The views of a scene show one set of named points, each view turned or mirrored, shifted and resized as a whole, with a little noise and some points left out.

Scene 1
View 1
fatak: -1,-5,-10,3,4,1,5,15,18,-5,18,2,9,-3,-8,10,-6,7,-11,4,-7,-10,3,-4
nunep: 0,1,-3,4,9,-3,4,8,16,2,19,6,14,0,-10,17,-6,-2,-10,5,-6,-6,6,-7
nikad: 6,-13,-23,-6,3,2,12,21,17,-11,15,-1,5,-2,-5,7,-3,9,3,8,-3,-10,7,1
Fatis: 19,-12,-34,-16,11,-3,16,16,7,-8,22,5,5,-8,5,23,8,0,30,9,-16,-2,23,-7
Vuvo: -1,8,1,2,-3,9,-7,22,15,7,10,3,13,21,-17,5,-12,-18,-9,3,0,-7,-8,0
fafig: 16,5,-25,-10,-7,6,3,32,10,-4,3,2,15,15,4,2,-17,-3,16,-4,-6,-14,-12,-4
par: 7,-8,-23,-10,1,2,10,27,18,-8,12,-2,8,12,-13,3,-13,0,6,8,2,-16,2,11
fakel: 6,-4,-9,-1,-6,14,-1,20,16,1,7,-6,7,12,-4,-5,-4,-5,-5,4,5,-7,-7,-3
tir: 4,-7,-14,-2,0,10,-1,15,6,-2,18,4,-2,-7,0,13,14,-5,7,6,-12,2,11,-15
Dof: 5,-2,-9,-6,5,6,2,16,16,5,15,-1,10,15,-13,10,-4,-18,2,9,3,-4,5,3
bokav: 9,5,-8,6,0,1,3,13,17,-1,8,3,19,1,3,4,-15,8,-9,-4,-5,-12,-8,-12
niza: 12,-2,-10,2,-7,16,-6,13,5,2,5,1,3,-3,13,3,10,-3,5,-1,-8,2,-2,-27
Tun: 14,1,-9,-3,-16,27,-14,22,1,8,-2,-2,-1,11,12,-5,11,-19,15,1,-4,4,-10,-24
Doti: 2,-4,0,7,8,1,6,1,17,3,18,0,14,-4,-6,12,-3,0,-14,5,-1,-3,7,-8
rinup: 3,-2,-10,5,-3,6,1,18,15,-5,11,3,8,-1,-1,3,-4,6,-8,1,-5,-8,-3,-10
pezik: 32,-7,-27,-11,-2,15,8,11,7,0,1,-5,12,-3,28,1,5,-1,28,1,0,-1,3,-23
kuz: 7,4,-9,4,4,1,0,10,9,1,17,10,12,-6,2,18,0,-2,1,0,-17,0,5,-20
View 2
nunep: 3,5,0,1,-10,-2,-10,1,6,5,10,-8,-5,0,11,1,6,5,-4,0,10,6,-8,-7
Vuvo: 6,5,-5,1,-4,-13,-10,-1,-14,-1,7,-6,-4,1,8,1,-1,-3,-16,4,4,-7,-5,-5
par: -3,5,5,1,-3,-6,-11,-2,-5,-2,-4,3,4,8,17,-8,1,13,-1,-7,-9,-4,8,-13
Tun: 13,-3,-2,-7,-7,-1,10,-10,-2,-4,-7,4,10,2,6,3,-16,-12,-3,5,-5,-23,-13,-16
Dof: 4,5,-2,6,-4,-5,-13,-4,-5,2,-2,-4,-2,6,7,0,-2,7,-7,1,-2,-1,-6,-7
Fatis: 8,-9,6,4,-7,13,-8,-4,20,4,-10,-1,7,11,12,-2,4,21,18,-6,-3,0,1,-24
rinup: -1,9,4,-5,-9,-5,-1,0,0,3,7,-2,0,-4,16,-5,1,1,-4,-3,2,-2,-5,-9
bokav: 3,5,2,-9,-13,-10,-3,-3,7,-5,12,0,1,-5,18,1,4,1,-6,-5,9,-4,-4,-2
nikad: -3,6,8,-2,-8,0,-5,0,4,4,0,0,2,2,18,-8,2,10,4,-7,-3,1,2,-15
fatak: -1,7,5,-2,-10,-3,-4,2,3,5,9,-5,-3,-3,17,-4,6,5,-2,-3,6,4,-4,-11
tir: 7,-1,3,0,-9,9,2,0,6,9,0,-6,2,1,10,0,-2,2,6,3,2,-4,-10,-23
pezik: 11,-4,2,-7,-10,4,2,-14,17,-7,-12,8,15,6,10,3,-9,5,8,-7,-9,-13,-9,-10
kuz: 10,-3,1,-3,-12,3,-2,0,12,4,8,-7,0,-2,11,4,4,3,2,1,11,-3,-9,-14
View 3
rinup: 5,6,-10,-2,9,2,4,4,-4,-1,-6,7,10,1,-11,-9,1,5,-11,5,-1,12,11,-6
niza: 16,5,-10,-10,2,8,4,1,0,-3,-2,14,1,4,-6,-9,2,3,0,13,0,3,15,-4
tir: 3,6,-7,-17,4,3,1,2,2,-1,3,13,11,-1,-1,-9,5,-1,-6,16,-8,7,15,-6
Tun: 22,1,-5,-7,-1,13,-2,6,-5,-1,7,19,-9,4,-2,-2,1,4,8,14,5,1,8,5
fakel: 8,6,-5,5,11,6,-1,8,-5,6,4,1,5,0,-7,-2,-1,7,-6,4,4,14,5,-3
par: -4,5,0,6,11,0,-3,9,-12,5,-2,-1,14,-10,0,1,-6,-2,-15,3,-1,18,4,-6
kuz: 1,2,-13,-14,2,-1,0,0,4,0,-11,13,9,3,-11,-11,1,-1,-8,10,-7,4,9,-9
Dof: -3,5,-3,-2,7,-1,-10,6,4,11,6,1,7,-1,-5,0,-2,2,-6,7,-2,14,0,-3
Doti: -2,8,-13,-6,11,-1,-2,0,13,8,-4,-1,11,5,-14,-10,2,5,-11,4,-3,12,9,-13
bokav: 5,2,-14,4,8,1,3,3,-3,1,-15,4,6,4,-16,-10,-3,3,-11,0,3,9,5,-9
fatak: -3,8,-9,-2,12,-2,2,5,-1,3,-6,2,15,0,-13,-8,1,6,-15,5,-4,15,9,-9
pezik: 16,1,-5,-5,-4,13,-2,-1,0,-2,-4,7,0,-7,8,-3,-8,-16,1,9,6,-1,15,-8
nikad: -4,7,-4,-2,10,-1,1,5,-5,2,-4,1,16,-8,-3,-5,-3,-3,-15,6,-4,15,9,-10
fafig: 7,-3,-3,4,2,3,-3,9,-17,0,-12,10,2,-7,-3,2,-9,-5,-9,3,4,8,0,0
Vuvo: -2,1,-6,1,9,-3,-8,10,-2,12,3,7,2,5,-16,0,0,13,-6,3,0,13,-8,3
View 4
Fatis: 5,-34,-24,-3,5,7,11,5,-7,-9,0,-5,-14,15,-22,-5,-3,4,-5,-27,16,-2,-16,11
kuz: 8,-5,-8,-1,4,5,8,1,0,-5,5,-3,-21,-1,-12,-1,1,-4,-4,-1,0,-9,-2,-10
fafig: -4,-18,-8,1,-7,-14,3,3,-5,17,-2,-8,-4,-21,-4,4,-1,-19,-4,-17,2,8,-12,3
tir: -2,-15,-13,1,5,3,9,-4,5,-9,-3,-1,-13,10,-12,4,7,1,-3,-13,-1,4,-8,-7
niza: -2,-13,0,0,5,0,6,-3,5,-11,1,8,-24,-9,4,5,15,-8,0,-12,-7,2,-2,-9
fakel: -11,-8,2,-3,-3,-20,0,-14,16,4,3,-1,-5,-9,-5,4,0,-13,0,-12,-5,10,-3,-8
bokav: 4,-3,2,-2,-5,-12,3,-6,8,9,10,-3,-17,-17,-5,-4,-11,-15,-2,-4,0,-7,1,-8
pezik: -11,-30,-4,-7,6,-8,0,5,-8,-12,2,4,-24,-13,-1,-2,13,-9,1,-30,4,3,-10,12
par: -5,-18,-11,-2,-8,-18,4,-11,11,14,1,-11,7,-1,-17,1,-14,-11,-3,-19,8,9,-11,0
Dof: -14,-3,-9,-10,3,-18,1,-6,9,-1,0,-14,2,2,-20,0,0,-2,-1,-7,-2,7,-5,-7
Vuvo: -11,11,-2,-4,-2,-19,0,-8,9,9,-1,-15,3,-10,-12,8,3,-12,-1,5,-10,9,-3,-17
Doti: 1,2,0,-8,3,-9,3,-12,15,-7,12,-4,-15,3,-18,-5,-10,-1,-1,0,1,-8,4,-14
nikad: 3,-21,-9,-1,-5,-8,7,-12,14,3,5,-2,-5,7,-14,-2,-14,-6,-4,-22,9,3,-7,-2
nunep: 3,4,-5,-4,1,-5,6,-7,11,-1,8,-10,-10,3,-20,-4,-10,-3,-3,3,1,-7,1,-14
fatak: 6,-5,-4,0,-3,-7,7,-13,17,4,8,-5,-8,2,-14,-3,-14,-7,-3,-5,2,-3,0,-13
View 5
fafig: 5,24,-27,-20,12,5,-15,5,-1,-4,-8,-2,-8,-1,-11,-1,-7,1,-20,-10,7,5,-3,-8
kuz: 3,0,-2,4,7,-4,-23,7,-1,2,-8,-2,0,4,-8,6,17,-9,-9,9,-2,6,1,5
Fatis: 5,12,-3,2,22,-17,-32,-13,-23,-7,1,-12,-32,14,-8,3,2,-14,-15,4,6,22,4,17
nikad: 0,6,-6,-9,15,0,-12,-14,-1,-17,3,-16,-13,15,-3,1,6,-6,-10,-7,11,6,-2,-1
tir: -11,-7,-5,1,6,-4,-18,0,-5,-7,1,-3,-14,13,-6,2,9,-6,-8,13,-7,9,2,13
Tun: -20,3,-36,-11,-3,14,-13,13,-5,3,-4,15,-11,1,-3,3,-8,6,-15,7,-25,6,-4,10
Vuvo: -1,0,-13,-14,17,7,4,9,15,4,0,-3,7,-12,-8,-1,0,12,-1,4,1,-10,2,-6
fakel: -7,1,-20,-14,9,13,-2,-4,7,-4,1,-5,-1,4,1,3,-1,6,-8,-7,-2,-3,-6,-4
nunep: 6,-4,4,2,15,-2,-12,-1,8,1,-3,-11,5,0,-4,6,17,-3,0,4,6,-3,2,-1
bokav: 8,7,-13,-6,5,10,-16,3,8,-3,-10,-6,12,3,-2,7,15,-5,-12,-8,6,-2,-6,-11
fatak: 1,-3,1,-3,13,2,-9,-4,10,-10,-1,-13,3,10,-4,4,16,-5,-5,-2,10,-1,-2,-6
Doti: 4,-9,2,4,12,4,-13,-7,7,0,-2,-12,6,4,3,11,18,-2,2,0,1,-2,-2,1
pezik: -3,15,-30,-3,6,8,-31,-7,-20,3,-6,3,-18,7,3,11,-7,-6,-19,-8,-15,16,-8,13
niza: -12,-2,-20,-1,-5,8,-20,7,-4,-3,-6,7,-6,10,-1,7,9,-6,-14,7,-16,7,-4,7
rinup: -2,0,-9,-7,3,5,-12,2,8,-10,-3,-6,2,9,-4,4,12,-5,-11,-2,2,2,-3,-5

In a view up to two points have been moved. Name them for each view, in the order of its rows, or write -.
view 1: pezik
view 2: par, rinup
view 3: nikad
view 4: tir
view 5: -
